Points on a hilly landscape, in no order, each with its height.
From any point a climber takes the steepest step (rise divided by distance) to one of its 4 nearest points. It stops when none of these is higher. Distance is the straight distance between rows; heights are no part of it.
Gite: [125 136 123 115 150 103 147 150 111 108 120 126 123 124 132 127 122 137
 118 133 122 120 147 125]  height 376
Loka: [185 155 116 159  44 175  96 124 169 159 148  80 160 137 165  94 134 103
 128 138 142 134  25 176]  height 281
dun: [112 131 126 107 163  96 148 133 101 101 122 140 114 125 127 135 120 147
 112 134 111 117 170 117]  height 353
Feb: [100  92  94 234 119 143 103  70 138 148 107 203 135 117  46 114 113 115
 138  91 196 119 105 126]  height 259
gume: [138 148 158  65 169 106 149 143 117 105 132  74 130 142 189 138 118 142
 127 152  85 129 141 126]  height 266
Gizo: [138 137 111 198  62 181  74 109 152 154 136 126 151 115 114  91 148 100
 137 133 162 141  64 165]  height 418
sugol: [195 152 131 127  63 164 113 140 145 162 151  64 152 144 169 105 143 110
 128 145 128 124  51 172]  height 242
nol: [119  95 113 193 124 140 110  98 128 141 127 178 131 106  80 131 125 120
 138 100 167 128 135 124]  height 445
Daz: [125 121 118 138 118 139 128 121 137 120 119 146 126 110 109 127 129 128
 138 131 136 127 132 136]  height 252
nesa: [102  96 104 187 138 124 124  85 120 151 116 201 125 116  58 133 118 123
 137 100 171 122 147 115]  height 471
nes: [149 133 118 145  90 143 114 135 138 134 128 112 148 116 111 127 132 123
 128 134 138 130 112 138]  height 392
Sozem: [ 77  96 113 141 186  98 146 106 108 129 116 192 101 113  89 155 114 145
 123 118 142 127 193  93]  height 279
vop: [113 102 116 174 147 128 120  96 124 131 119 176 124 105  79 140 119 117
 132 106 153 119 150 120]  height 369
mevo: [ 99  95 112 192 146 119 125  85 107 155 110 208 121 110  54 129 120 118
 141  96 173 123 148 111]  height 451
popa: [155 141 155  82 130 133 126 160 121 141 135  62 124 146 176 123 127 128
 119 155  95 131 115 145]  height 417
Pedis: [111  99 108 200 135 130 118  85 122 152 123 198 129 109  70 124 119 121
 149 105 183 120 134 118]  height 574
Gidad: [ 83 105 114 142 180  99 145 114 104 128 129 191 103 113  98 148 123 142
 114 111 138 125 193  98]  height 275
Kir: [ 93 118 118 129 166 108 142 132 112 115 120 180 108 114 107 143 135 140
 121 116 138 128 171 107]  height 405
kiro: [123 104 106 190  97 164  97 106 150 142 123 155 143 116  92 112 140 115
 145 103 168 133 107 130]  height 306
Der: [169 154 129 157  41 170  97 126 164 151 150  82 153 137 153  95 142 110
 130 142 148 137  35 177]  height 265
kosog: [112  94 101 220 118 154 109  70 142 150 108 191 135 107  57 111 118 123
 143  94 191 124 108 117]  height 302
vodef: [142 153 161  56 137 131 133 163 129 124 134  53 125 150 197 137 137 128
 114 152  78 125 112 141]  height 342
dumib: [118 100 100 214 108 153 101  80 142 145 111 174 145 107  69 107 127 123
 138  99 179 128 105 131]  height 325
Mobo: [153 141 135 101 120 125 128 151 136 133 123  93 125 133 140 115 121 123
 127 135 117 140  99 133]  height 303
Bug: [145 125 116 180  83 157 100 117 144 144 133 119 145 119 105 108 144 116
 145 137 152 143 102 150]  height 356
neres: [121 138 143  85 153 106 148 150 115 110 116 113 120 137 151 121 124 136
 113 129 102 119 133 120]  height 317
guf: [125  96 106 212 118 150 110  83 133 147 118 182 139 105  71 118 120 122
 142 105 185 135 119 127]  height 384
tef: [103  94 100 203 132 131 123  82 124 147 115 206 127 111  52 123 118 116
 144  96 182 126 133 111]  height 511
bine: [145 145 176  37 175  99 161 166 104  96 136  68 120 154 211 151 129 146
 126 143  78 110 154 114]  height 354
Lapa: [147 131 112 169  75 164  97 122 145 143 142 115 147 120 116 111 141 117
 145 130 149 140  91 147]  height 388
Lin: [ 88 108 117 149 170 100 140 112 118 127 127 189 105 112  96 148 124 128
 117 107 143 132 180 104]  height 222
Kozot: [134 128 122 144 115 137 120 125 137 121 119 133 135 107 113 125 126 123
 134 138 139 122 126 148]  height 301
tun: [180 148 145 108 106 145 122 152 148 145 148  62 138 151 174 126 129 117
 119 152 101 126  86 159]  height 503
daval: [ 67 116 125 104 187  85 156 112 107 101 116 190 102 123 111 164 112 162
 118 113 113 121 206  77]  height 377
bito: [179 153 146 105  96 150 119 144 146 146 144  59 142 146 168 119 132 115
 117 145 107 135  84 159]  height 515
Sop: [136 132 130  99 137 107 141 157 124 119 116 107 123 133 147 115 130 128
 123 134 119 129 127 129]  height 395
Lusi: [125 132 151  66 173  81 163 134 100  91 122 113 112 146 163 134 117 143
 122 133  93 122 156 105]  height 313
meru: [153 141 115 153  58 159  97 137 148 142 150  99 149 134 129 111 139 114
 134 133 147 143  76 146]  height 396
veta: [141 129 133 102 130 122 137 154 131 125 121  97 125 135 144 121 126 120
 128 137 123 133 118 136]  height 386
pep: [139 129 126 115 135 123 137 151 129 118 123 110 124 124 142 123 125 128
 119 129 126 138 126 128]  height 443
Mato: [164 144 116 157  49 164  86 137 156 147 147  93 149 136 142 103 137 105
 134 133 150 146  60 159]  height 140
dige: [123  92 108 201 123 143 115  84 132 146 123 188 133 114  67 122 122 126
 147 104 180 129 128 125]  height 468
mapek: [135 131 123 144 117 138 130 129 141 122 124 127 129 110 114 123 125 126
 130 138 133 133 129 140]  height 358
nimev: [172 145 151  92 122 148 118 163 140 149 153  52 130 147 176 128 132 119
 119 154 101 133  94 153]  height 478
pip: [ 94  91 101 206 135 124 120  87 118 148 116 215 127 119  41 128 112 126
 140  88 186 121 140 108]  height 472
Fumuz: [118 132 128 108 156 100 146 144 111 111 125 131 118 122 134 130 127 139
 114 138 122 123 161 120]  height 314
sesu: [135 120 114 164  88 158 108 125 140 144 130 133 142 111 103 116 140 124
 150 128 159 131 105 145]  height 315
nenud: [ 85 111 122 123 172  97 144 120 106 112 124 184 101 124 106 148 129 147
 114 115 128 123 182  97]  height 323
gud: [122 125 126 132 137 119 138 134 130 117 123 149 114 113 121 133 118 127
 134 131 137 131 137 133]  height 382
kuv: [152 147 107 187  49 182  78 124 159 144 146 101 154 123 133  94 141 103
 128 131 154 136  61 167]  height 593
Keni: [ 98 127 129 114 162 103 153 126 101 104 117 163 109 118 118 143 128 146
 118 128 120 119 166 108]  height 350
ros: [ 94  88  92 227 126 123 114  71 130 148 114 211 137 114  37 124  98 119
 129  90 203 125 119 106]  height 348
torif: [153 138 110 171  64 163  94 129 147 145 143 102 154 128 126 111 138 112
 135 137 151 146  78 154]  height 457
pil: [128 123 123 126 143 109 143 141 120 109 122 142 115 113 123 128 122 139
 122 130 131 133 151 128]  height 400
gon: [177 143 128 138  58 160 103 141 152 152 146  81 145 143 147 103 145 114
 136 134 134 140  48 166]  height 217
lovu: [163 139 135 104 101 136 125 149 143 139 130  83 131 136 143 116 133 119
 124 145 108 133  95 150]  height 467
dav: [159 149 159  74 129 138 120 170 133 141 143  51 129 153 194 133 135 117
 114 146  89 127 101 151]  height 500
bunu: [103 130 125 106 155  98 153 126 102 101 123 156 111 117 127 131 125 146
 109 131 111 125 168 111]  height 352
Roli: [176 150 136 131  66 157 107 144 144 154 140  76 144 143 149 111 144 111
 127 140 130 129  59 160]  height 201
Gikag: [153 128 119 143  77 154 113 140 137 142 135  98 144 126 127 118 142 117
 132 131 136 127  95 146]  height 338
Mopu: [ 71 116 124  87 196  76 166 120 105  99 109 187  99 132 109 168 110 162
 131 118 106 125 219  61]  height 446
Foz: [179 140 141 124  72 156 112 144 141 152 144  74 145 138 158 113 143 110
 133 144 122 125  62 170]  height 160
Zono: [140 155 172  35 152 129 142 170 130 107 135  54 130 154 210 144 128 139
 126 155  70 126 124 128]  height 459
Gubi: [104  97 113 158 151 117 135 108 131 125 126 181 114 115 101 145 119 126
 128 109 151 130 160 113]  height 260
Suv: [147 132 116 177  67 166  91 113 149 138 143 117 143 120 114 111 138 114
 142 134 154 141  83 155]  height 429
voko: [138 127 109 180  74 170  91 108 145 146 138 125 147 114 108 108 135 112
 145 127 151 146  90 145]  height 394
Fufon: [ 76 122 131 102 181  97 152 114 111 105 114 177 105 120 107 150 126 145
 117 120 118 118 191  93]  height 293
Sebod: [ 74 120 132  64 203  70 180 134  96  96  99 191 104 132 110 169 113 166
 131 124 108 116 233  62]  height 485
venos: [152 147 155  78 132 138 129 169 129 137 145  53 136 145 187 133 135 126
 115 149  93 127 117 145]  height 475
gesu: [108 121 126 125 151 106 146 136 110 116 122 165 107 118 118 135 128 139
 124 128 137 132 156 118]  height 545
Bem: [129 122 116 156  97 152 121 124 136 130 124 135 133 108 107 120 142 124
 142 128 149 131 113 145]  height 295
Gib: [192 153 126 138  58 166 111 138 155 152 153  67 152 141 172  95 147 108
 136 142 134 132  44 171]  height 261
mokip: [140 126 111 165  83 153 112 130 138 142 133 118 139 115 110 117 143 119
 145 136 151 134 100 139]  height 310
Babim: [137 133  98 202  61 180  81 102 152 153 133 132 151 113 102  97 150 100
 144 123 156 142  72 165]  height 321
viv: [122  99 109 188 112 152 115 106 135 138 126 160 140 111  87 123 129 119
 146 105 172 128 127 126]  height 398
bive: [139 135 161  50 168  93 160 149 108 103 131  75 123 149 198 145 120 146
 128 145  80 125 154 116]  height 248
nen: [126 140 148  66 164  96 150 138 113 103 119 101 121 139 166 130 116 143
 124 140  83 127 142 122]  height 284
siluv: [152 161 187  19 147 129 155 174 127 113 148  46 128 153 221 143 141 143
 128 162  72 135 133 130]  height 499
durat: [131 129 104 196  73 178  85 104 153 146 131 128 154 110 102 103 150 106
 146 121 158 146  76 158]  height 277
tubul: [ 84 127 133  89 182  87 156 110 105  96 113 178 104 131 113 153 116 159
 119 124 108 128 200  86]  height 280
buv: [152 146 105 193  55 178  80 116 161 146 148 117 155 123 121 101 146 111
 135 133 155 136  65 171]  height 508
ponab: [142 135 130 122 102 141 123 144 138 122 120 100 137 124 119 129 129 115
 125 138 127 133 112 136]  height 440
peme: [ 88 101 105 170 168 103 130  84 114 145 107 210 116 107  53 143 116 115
 129 102 157 120 165 102]  height 383
Tateg: [182 147 147 100  88 158 109 160 150 147 152  55 147 152 178 124 137 104
 111 145 103 122  75 172]  height 479
rok: [125 128 123 125 142 108 151 149 121 113 125 130 122 120 131 127 123 135
 122 129 126 132 145 123]  height 424
Boda: [ 84  91  93 201 142 113 122  88 111 146 114 220 127 114  38 131 107 120
 134  92 180 115 158  99]  height 421
nug: [154 145 112 179  57 175  84 124 159 143 144 100 157 130 134 100 136 109
 135 131 146 139  66 161]  height 512
nuri: [167 148 122 143  52 158 105 138 149 149 139  90 148 138 140 101 142 107
 137 134 142 136  56 163]  height 194
tuke: [105 137 134  95 175  85 160 121  99  94 121 145 108 134 123 143 120 152
 106 134 108 126 186 103]  height 452
kekiz: [105 134 136  97 169  91 152 122  99  96 124 150 109 128 125 141 122 150
 110 133 106 117 178 105]  height 413
fari: [137 153 165  49 151 120 140 157 133 118 136  58 134 153 203 143 131 131
 115 149  72 119 125 131]  height 339
fuzor: [163 148 122 134  64 159 103 148 140 152 145  92 149 138 135 107 140 109
 132 131 134 127  77 152]  height 195
Kiv: [ 66 103 115 121 196  88 147 108 105 114 114 196 107 115 102 160 109 154
 117 122 119 120 217  82]  height 401
momu: [ 91 127 136  70 195  67 178 127  92  99 110 175 108 136 123 166 117 170
 123 135 100 121 224  67]  height 454
favef: [115 115 121 150 138 128 128 117 138 115 116 164 111 108 100 137 124 116
 129 109 142 125 144 130]  height 300
gan: [162 142 146  86 136 132 133 160 126 143 136  70 132 143 176 124 124 128
 121 156  99 128 101 148]  height 390
depe: [122 135 140  83 170  92 154 144  98  87 123 117 117 148 155 138 117 139
 111 133  92 119 166 107]  height 311
viga: [135 128 126 128 124 121 132 144 132 113 114 120 125 123 131 127 119 127
 122 138 131 133 135 130]  height 487
mozi: [112 136 133  98 161  92 149 139 111  94 128 136 119 133 136 139 120 151
 108 131 100 120 166 109]  height 299
dama: [144 152 178  27 148 129 147 171 130 114 142  56 124 162 218 143 135 147
 124 157  69 134 127 139]  height 507
Zasim: [135 120 114 175  86 165 102 112 141 136 127 137 143 117 107 108 140 117
 154 126 160 143 101 142]  height 330
fiv: [134 139 158  52 180  89 169 144  99 102 129  98 112 145 185 142 119 149
 135 144  84 120 164 101]  height 269
Medek: [ 99 125 144  62 193  69 185 135  86  94 119 156 108 141 126 165 118 163
 117 137  92 117 224  70]  height 433
Mafim: [117  97 107 217 115 150 109  79 140 149 119 181 139 117  67 110 124 118
 146 107 180 137 113 124]  height 363
zafi: [117 109 113 172 134 136 117 117 134 129 123 167 126  96  95 132 131 118
 134 107 158 117 146 126]  height 148
kisuv: [ 85  96 117 152 180 102 147  99 118 130 128 196 107 112  80 153 123 139
 122 119 145 134 190  96]  height 271
fut: [170 162 112 170  33 178  86 130 165 155 143  87 159 128 156  90 149  99
 128 137 155 131  32 179]  height 318
zimu: [ 89 106 120 143 162 103 141 126 117 121 125 178 106 110 109 146 122 134
 117 111 138 127 176 104]  height 272
somab: [154 146 125 126  83 149 114 146 139 138 133  89 135 131 136 116 140 113
 132 133 131 123  87 148]  height 447
dede: [112 132 141  61 179  75 176 134  82  93 120 149 106 145 135 160 120 157
 119 137  90 119 213  74]  height 373
rela: [118 100  99 219 100 166  90  90 149 157 121 155 146 111  76 108 128 112
 131 110 176 127 100 144]  height 273
Kidu: [137 141 164  57 170 100 155 147 118 104 128  75 128 149 186 139 122 147
 127 150  83 127 145 121]  height 233
mag: [148 137 142  83 133 125 135 156 127 132 129  92 118 130 159 123 128 129
 126 148 109 133 111 136]  height 84
zegu: [ 89 100 115 161 176 104 139  87 120 136 120 208 112 112  57 144 111 125
 133 108 152 134 170 107]  height 347
marel: [149 130 111 154  84 155 115 134 143 142 134 104 146 121 116 116 140 123
 140 135 145 131 105 138]  height 304
nirev: [126 116 121 155 105 145 119 123 140 124 116 143 128 105 105 123 136 117
 145 119 146 123 126 140]  height 274
Zive: [ 78 119 122 113 169  97 149 119 108 106 119 177 110 117 106 140 128 148
 117 119 120 119 183  92]  height 305
sil: [141 144 149  82 147 119 141 152 125 128 130  83 119 134 166 119 123 135
 125 151  96 120 118 136]  height 267
Pamov: [162 156 160  61 123 147 125 175 134 134 149  55 126 154 206 133 149 117
 114 154  86 127  93 153]  height 474
gug: [151 130 119 162  72 158 103 134 139 142 138 103 149 130 118 114 138 114
 141 139 142 140  90 143]  height 320
duv: [150 139 136 113 105 138 120 144 139 130 120  94 132 131 131 123 127 113
 126 139 119 132 102 142]  height 461
tob: [153 143 104 198  53 181  76 119 156 158 150 103 153 121 125  89 144 104
 135 137 155 136  61 177]  height 514
kefa: [157 133 122 145  63 153 104 146 136 139 140  93 141 130 134 110 138 112
 134 131 148 128  84 150]  height 231
buz: [115 136 132 101 155  99 151 138 108  97 121 120 115 132 139 137 119 147
 109 130 110 111 157 115]  height 258
tugad: [158 139 119 145  65 158 105 147 138 144 141  92 143 136 132 111 142 112
 128 130 139 136  77 152]  height 278
feso: [174 150 143 112  95 154 116 144 147 150 148  68 147 142 160 119 130 114
 120 152 105 129  76 169]  height 505
vutab: [126 116 107 193  87 173  87 100 158 141 120 141 145 113  95 107 141 112
 142 112 157 141  92 146]  height 328
rimir: [ 64 116 119 107 193  87 155 108 115 102 116 186 103 124 104 165 120 156
 116 113 116 117 207  74]  height 402
Tosuz: [135 130 124 104 142 112 143 155 124 113 124 109 119 129 143 117 124 133
 119 133 115 123 141 125]  height 366
lile: [ 95 132 136  91 176  78 164 120 101  90 116 162 100 133 122 155 120 166
 114 130  99 131 195  88]  height 414
bire: [ 89  94  92 224 128 119 109  69 125 144 118 218 135 119  32 129 108 117
 136  91 204 127 130 102]  height 380
fiti: [166 152 106 178  37 179  78 135 165 161 143  96 160 129 149  83 151  94
 129 128 162 128  33 180]  height 322
Gudi: [165 147 151  82 127 137 132 165 134 138 144  61 126 146 184 126 132 120
 121 152  98 126 108 141]  height 469
Maseb: [120 106  98 211  95 178  90  92 153 146 123 146 147 111  85 106 140 113
 136 111 173 135 103 137]  height 282
beked: [125 133 131  94 141 109 145 162 114 114 120 105 124 137 151 118 133 128
 118 134 110 111 130 127]  height 357
pozi: [168 150 117 149  49 168  95 130 164 149 148  91 148 142 143  94 147 105
 136 128 141 141  42 171]  height 249
midu: [149 145 156  77 150 125 135 151 119 130 130  71 135 138 174 123 127 132
 118 157  92 120 121 139]  height 319
seze: [ 89  95  83 241 123 126 105  70 133 148 112 220 139 116  25 122 109 117
 131  94 204 124 124 110]  height 324
nitap: [166 151 140 110  98 151 121 142 142 146 132  88 136 137 146 113 137 113
 125 141 106 126  82 161]  height 492
kop: [150 139 132 112 119 126 129 152 143 126 124 104 131 129 129 122 127 124
 119 135 120 134 118 128]  height 391
nepa: [157 160 170  45 123 147 134 172 123 136 144  47 128 152 205 126 144 126
 119 158  77 121  99 157]  height 438
gile: [111 133 145  68 180  75 166 134  93  89 132 141 101 151 147 147 117 156
 112 129  96 119 203  76]  height 289
liri: [149 159 185  24 141 134 147 164 131 109 145  54 132 162 216 139 137 146
 122 158  66 135 118 147]  height 546
tuges: [ 91  87  96 214 136 116 119  77 119 147 115 223 130 117  32 129 110 117
 133  89 201 126 146  97]  height 430
dosol: [178 148 146  84 117 151 120 171 135 140 148  51 133 153 195 129 139 113
 123 149  99 135  90 152]  height 441
tife: [130 139 152  72 165 109 151 143 117 112 124  91 120 141 171 125 123 142
 123 143  89 118 132 128]  height 296
poreb: [156 152 163  65 127 151 128 174 137 138 147  58 133 151 203 129 151 125
 121 148  82 126 103 152]  height 476
Kelu: [129 114 110 166 101 149 112 115 143 135 123 148 138 110 103 114 138 113
 156 110 158 135 113 137]  height 343
Gilur: [130 135 154  52 174  84 168 145  95  94 129 106 112 150 177 140 120 151
 134 133  80 122 159 104]  height 292
mirek: [125 140 142  88 159 100 149 147 115 100 118 110 119 132 156 127 123 140
 119 131  95 117 142 112]  height 287
sor: [ 63 103 123 110 199  79 151 105 105 109 113 197 105 124  97 172 110 160
 117 117 121 122 214  71]  height 427
pom: [107  96 105 215 124 137 118  77 134 148 117 198 130 113  55 116 110 121
 144  93 189 131 113 122]  height 329
pugim: [140 135 131 106 135 119 136 156 131 120 119 106 128 132 142 125 127 128
 125 131 122 131 122 131]  height 422
Zamen: [129 139 143  80 160 108 146 145 110 107 119  97 125 140 161 123 125 137
 123 139  97 118 134 125]  height 297
Pugop: [104 106 117 168 161 119 132  93 126 139 123 196 117 110  74 146 116 122
 127 106 149 124 164 116]  height 308
zosa: [181 161 123 162  28 178  89 131 168 159 137  72 158 128 157  87 149 107
 130 141 155 133  24 187]  height 294
pap: [102  93 104 204 133 132 122  75 131 150 118 203 126 115  60 123 120 118
 145  98 188 131 135 113]  height 473
meso: [125 109 111 171 110 152 117 118 136 135 122 158 137 109 103 118 138 117
 147 103 160 127 122 134]  height 365
saram: [ 69 110 132  62 210  64 185 135  85 100 100 201 101 131 112 183 106 171
 128 110  97 108 252  59]  height 583
nolu: [163 143 141  92 135 125 138 154 135 133 134  81 124 133 151 122 129 127
 131 148 102 137 105 139]  height 2
kekap: [143 142 164  48 171 107 151 157 116 100 135  71 127 142 195 144 116 144
 128 143  80 122 143 124]  height 220
nebav: [115 134 143  60 167  80 159 142  91  89 118 124 110 152 159 142 120 146
 119 132  93 118 171  91]  height 333
dos: [114 132 120 117 156 107 150 134 111 111 124 142 107 118 128 132 127 141
 122 136 121 118 161 118]  height 254
Fopoz: [107  96 102 213 123 140 115  78 134 144 112 193 132 106  56 117 114 119
 138  99 185 134 116 124]  height 486
tabot: [131 114 106 182  80 169  90 106 157 147 134 134 138 109 102 109 142 109
 150 118 156 146  90 144]  height 362
tetig: [144 151 156  65 143 134 131 159 120 132 138  60 129 143 192 130 132 137
 116 149  81 121 123 137]  height 408
radal: [177 148 144  99  98 144 120 144 140 147 140  73 133 141 149 123 127 117
 121 149 105 138  87 157]  height 502
zeger: [ 91 132 131 103 166  98 151 122  99  98 116 163 103 121 118 139 128 149
 117 134 110 123 175 102]  height 387
piva: [ 76 123 123  93 185  85 154 115 108  95 114 182 100 129 103 157 113 156
 118 121 110 123 203  77]  height 340
Tevet: [113 136 139  77 175  78 159 136  96  88 121 143 112 142 146 142 117 150
 116 127 102 129 191  82]  height 407
Tif: [114 134 131  96 163 100 150 142 111  98 121 125 115 134 143 142 114 142
 114 130 100 122 165 107]  height 283
Fana: [ 68 106 129  99 194  80 156 113 106 100 110 189 102 127 108 160 105 160
 118 111 112 126 209  70]  height 399
toka: [120 106 106 222 110 160 102  77 151 150 113 170 145 104  72 105 125 120
 142 103 172 135 102 130]  height 307
rovup: [136 142 145  87 145 109 147 150 117 126 116  93 126 138 158 120 128 137
 126 145  98 122 124 127]  height 316
Rabe: [110 135 136  85 176  78 156 142 101  94 124 133 114 145 143 144 112 147
 111 127  93 121 186  97]  height 345
Bapog: [187 149 132 139  59 161 111 140 151 154 152  70 149 137 156 108 145 117
 138 138 131 128  47 171]  height 246
rara: [166 153 106 179  41 180  79 127 164 153 145  97 157 128 143  96 141 100
 133 133 151 132  44 176]  height 412
Zadat: [111 108 118 163 136 129 126 109 132 121 123 171 126 110  92 140 128 111
 130 103 148 115 147 126]  height 253
fulir: [115  98 113 198 129 132 119 100 128 147 121 182 127 111  75 130 126 122
 148 110 169 124 142 128]  height 493
big: [148 168 174  44 130 142 140 166 133 121 145  48 130 153 219 137 144 137
 110 155  66 127 110 151]  height 332
Nidek: [ 68 104 119 111 205  83 157 110 108 106 107 188  99 126  99 173 104 158
 125 115 117 123 224  66]  height 442
Suza: [144 146 157  73 160 113 152 146 112 116 120  83 125 141 177 128 124 137
 122 144  83 125 130 125]  height 288
vup: [157 152 103 189  44 179  75 131 162 155 145  99 159 124 142  82 142  96
 130 135 161 126  46 177]  height 406
fep: [159 147 136 106  95 143 115 145 138 142 134  87 136 129 137 121 129 116
 125 139 117 132  90 158]  height 483
naze: [102 137 131  89 178  81 162 124 103  95 124 157 103 131 131 144 109 160
 113 131  99 130 195  85]  height 585
futi: [ 92 100 116 158 175 103 138  92 120 132 125 201 108 109  73 149 112 127
 126 116 145 132 180 104]  height 326
mes: [167 142 136 125  73 153 117 151 143 153 142  87 141 136 144 109 143 115
 134 137 125 126  71 158]  height 162
nefam: [113 130 152  52 184  68 166 144  85  92 122 128 107 153 150 155 120 151
 118 126  82 115 205  84]  height 268
Nurom: [ 64 108 124  88 204  75 165 120 100 106 104 196 104 134 108 170 111 163
 132 118 112 120 230  66]  height 458
nuno: [124 108 108 180 103 155 103 111 143 137 125 146 139 119  97 118 136 117
 146 106 166 135 113 135]  height 334
bog: [102  96 112 187 146 124 128  91 116 147 119 190 125 108  70 134 121 120
 139 103 162 121 147 126]  height 444
mader: [168 158 119 159  37 169  89 130 162 151 148  89 159 136 151  94 146 103
 132 131 146 135  33 176]  height 285
Feva: [117 109 119 155 115 142 115 118 137 125 113 153 130 104 101 127 133 117
 142 112 147 120 132 135]  height 291
bupa: [ 80  90 112 165 179 102 138  90 116 142 115 215 110 114  58 145 106 129
 133 105 151 133 173 101]  height 344
liru: [106 102 118 162 145 126 126 109 131 125 115 175 116 105  91 143 119 114
 129 104 147 122 156 120]  height 298
Noge: [ 79  93 113 149 183  88 137  86 113 133 117 204 104 113  69 148 117 138
 124 109 148 136 183 101]  height 312
Mebed: [ 59 103 111 124 193  86 145 107 106 123 114 194 106 113  96 156 116 147
 118 111 126 113 203  86]  height 368
zapi: [166 140 144  97 121 136 128 155 137 144 141  74 130 139 161 119 130 123
 123 150 108 138 101 153]  height 286
vip: [135 143 177  21 154 109 155 167 126 109 139  57 127 158 216 148 135 146
 135 155  69 126 134 122]  height 374
tuzi: [192 146 135 125  72 161 110 144 140 161 151  62 147 148 166 112 139 117
 125 142 116 123  66 171]  height 198
Venem: [189 157 129 150  50 171  98 131 163 158 156  68 153 141 171  94 139 105
 131 143 144 138  36 180]  height 270
Dob: [ 96 132 139  77 183  76 174 128  95  95 117 159 106 134 132 160 119 163
 125 133 100 128 208  79]  height 426
mam: [ 96 102 113 153 172 109 134 109 120 125 129 185 105 113  88 148 120 126
 124 108 138 133 179 106]  height 276
Lubi: [101 113 120 131 155 107 144 125 121 118 130 173 101 118 103 141 125 130
 128 115 134 128 162 114]  height 409
vonuk: [124 101 101 215 107 163  91  91 147 138 124 160 147 107  84 111 130 122
 137 105 175 134 113 129]  height 309
Fulev: [140 147 170  33 165 110 146 172 125 107 136  59 128 154 205 151 132 146
 131 146  73 123 141 124]  height 397
maraz: [142 149 162  61 161 120 141 155 128 116 132  65 129 149 189 141 121 135
 116 151  78 126 136 127]  height 236
nasiz: [ 82 118 127  90 191  77 160 122 105  95 105 182 102 131 117 162 109 163
 122 121 110 127 210  72]  height 411
tav: [ 95  95 116 177 152 122 131  83 112 147 117 210 123 112  60 134 117 121
 132  96 153 123 154 111]  height 439
nare: [ 81  94 107 169 176 106 139  82 118 145 114 218 112 109  45 145 109 121
 121  94 160 128 170 102]  height 346
refi: [125 101 104 206 116 150 103  91 139 144 125 168 141 102  86 122 127 119
 147 106 175 138 119 131]  height 355
lobu: [101  98  99 214 127 135 112  78 128 155 112 212 124 114  53 120 115 119
 139  94 185 138 122 116]  height 403
Zade: [ 76 108 117 131 185  95 141 120 106 118 120 187 110 113  96 153 127 142
 118 108 130 121 199  92]  height 331
mefo: [107 116 126 134 146 119 132 127 127 111 121 169 104 114 106 137 124 124
 133 112 137 131 157 124]  height 335
melit: [158 172 187  14 137 131 160 188 121 105 154  33 128 157 231 145 141 147
 121 173  65 134 137 138]  height 477
Sofun: [146 138 112 191  63 174  81 114 153 147 146 116 149 117 123  96 143 106
 135 135 155 136  67 163]  height 470
dilu: [149 144 129 128  85 147 113 138 138 139 129  90 137 130 133 113 133 116
 127 134 125 124  94 145]  height 462
Vesip: [155 171 181  27 133 137 157 177 133 110 152  43 129 160 231 141 145 149
 121 163  67 138 121 143]  height 488
Kuf: [143 160 175  52 137 143 131 173 130 123 133  56 132 152 210 137 143 125
 119 150  74 119 107 145]  height 378
Kon: [157 172 178  33 128 139 145 170 134 117 146  42 131 160 223 148 146 138
 116 164  58 134 108 159]  height 389
nov: [146 152 167  39 150 133 140 167 131 111 135  48 132 155 218 143 136 138
 120 152  69 131 116 138]  height 428
Gukuz: [143 143 165  59 163 112 154 153 122 110 131  66 130 150 191 141 122 143
 120 144  83 121 135 125]  height 226
taso: [131 108 107 178  89 159  99 114 145 139 122 135 141 118  97 113 140 113
 156 119 165 143 102 138]  height 336
nipa: [151 137 109 182  59 169  91 118 154 145 145 114 157 126 122 104 141 111
 128 131 155 142  74 155]  height 466
rarur: [118 134 130 102 153 100 152 150 110 107 117 121 119 129 146 125 121 140
 113 133 108 114 150 114]  height 290
Satam: [146 138 120 135  86 146 108 147 138 137 135 101 144 128 126 116 135 114
 127 131 132 127 101 144]  height 436
vara: [175 151 123 145  53 168  98 132 155 152 150  83 154 139 156 103 143 107
 137 135 141 137  41 169]  height 245
Gimot: [112 116 122 149 127 134 134 121 134 119 120 164 127 106  99 135 131 115
 135 115 141 121 137 131]  height 262

For each start below, name the point where the climber stops.
Zamen -> viga
kisuv -> Pedis
fiv -> naze
mam -> Pedis
buz -> naze
dilu -> bito
bine -> liri
tuzi -> kuv
Bem -> Pedis
mirek -> viga
Tif -> naze
Fufon -> saram
dede -> saram
nare -> Pedis

Two climbers start at each pair of points below. Name the first point that both come to, or write -.
kiro and vonuk -> viv
ros and refi -> Pedis
Der and nuri -> mader
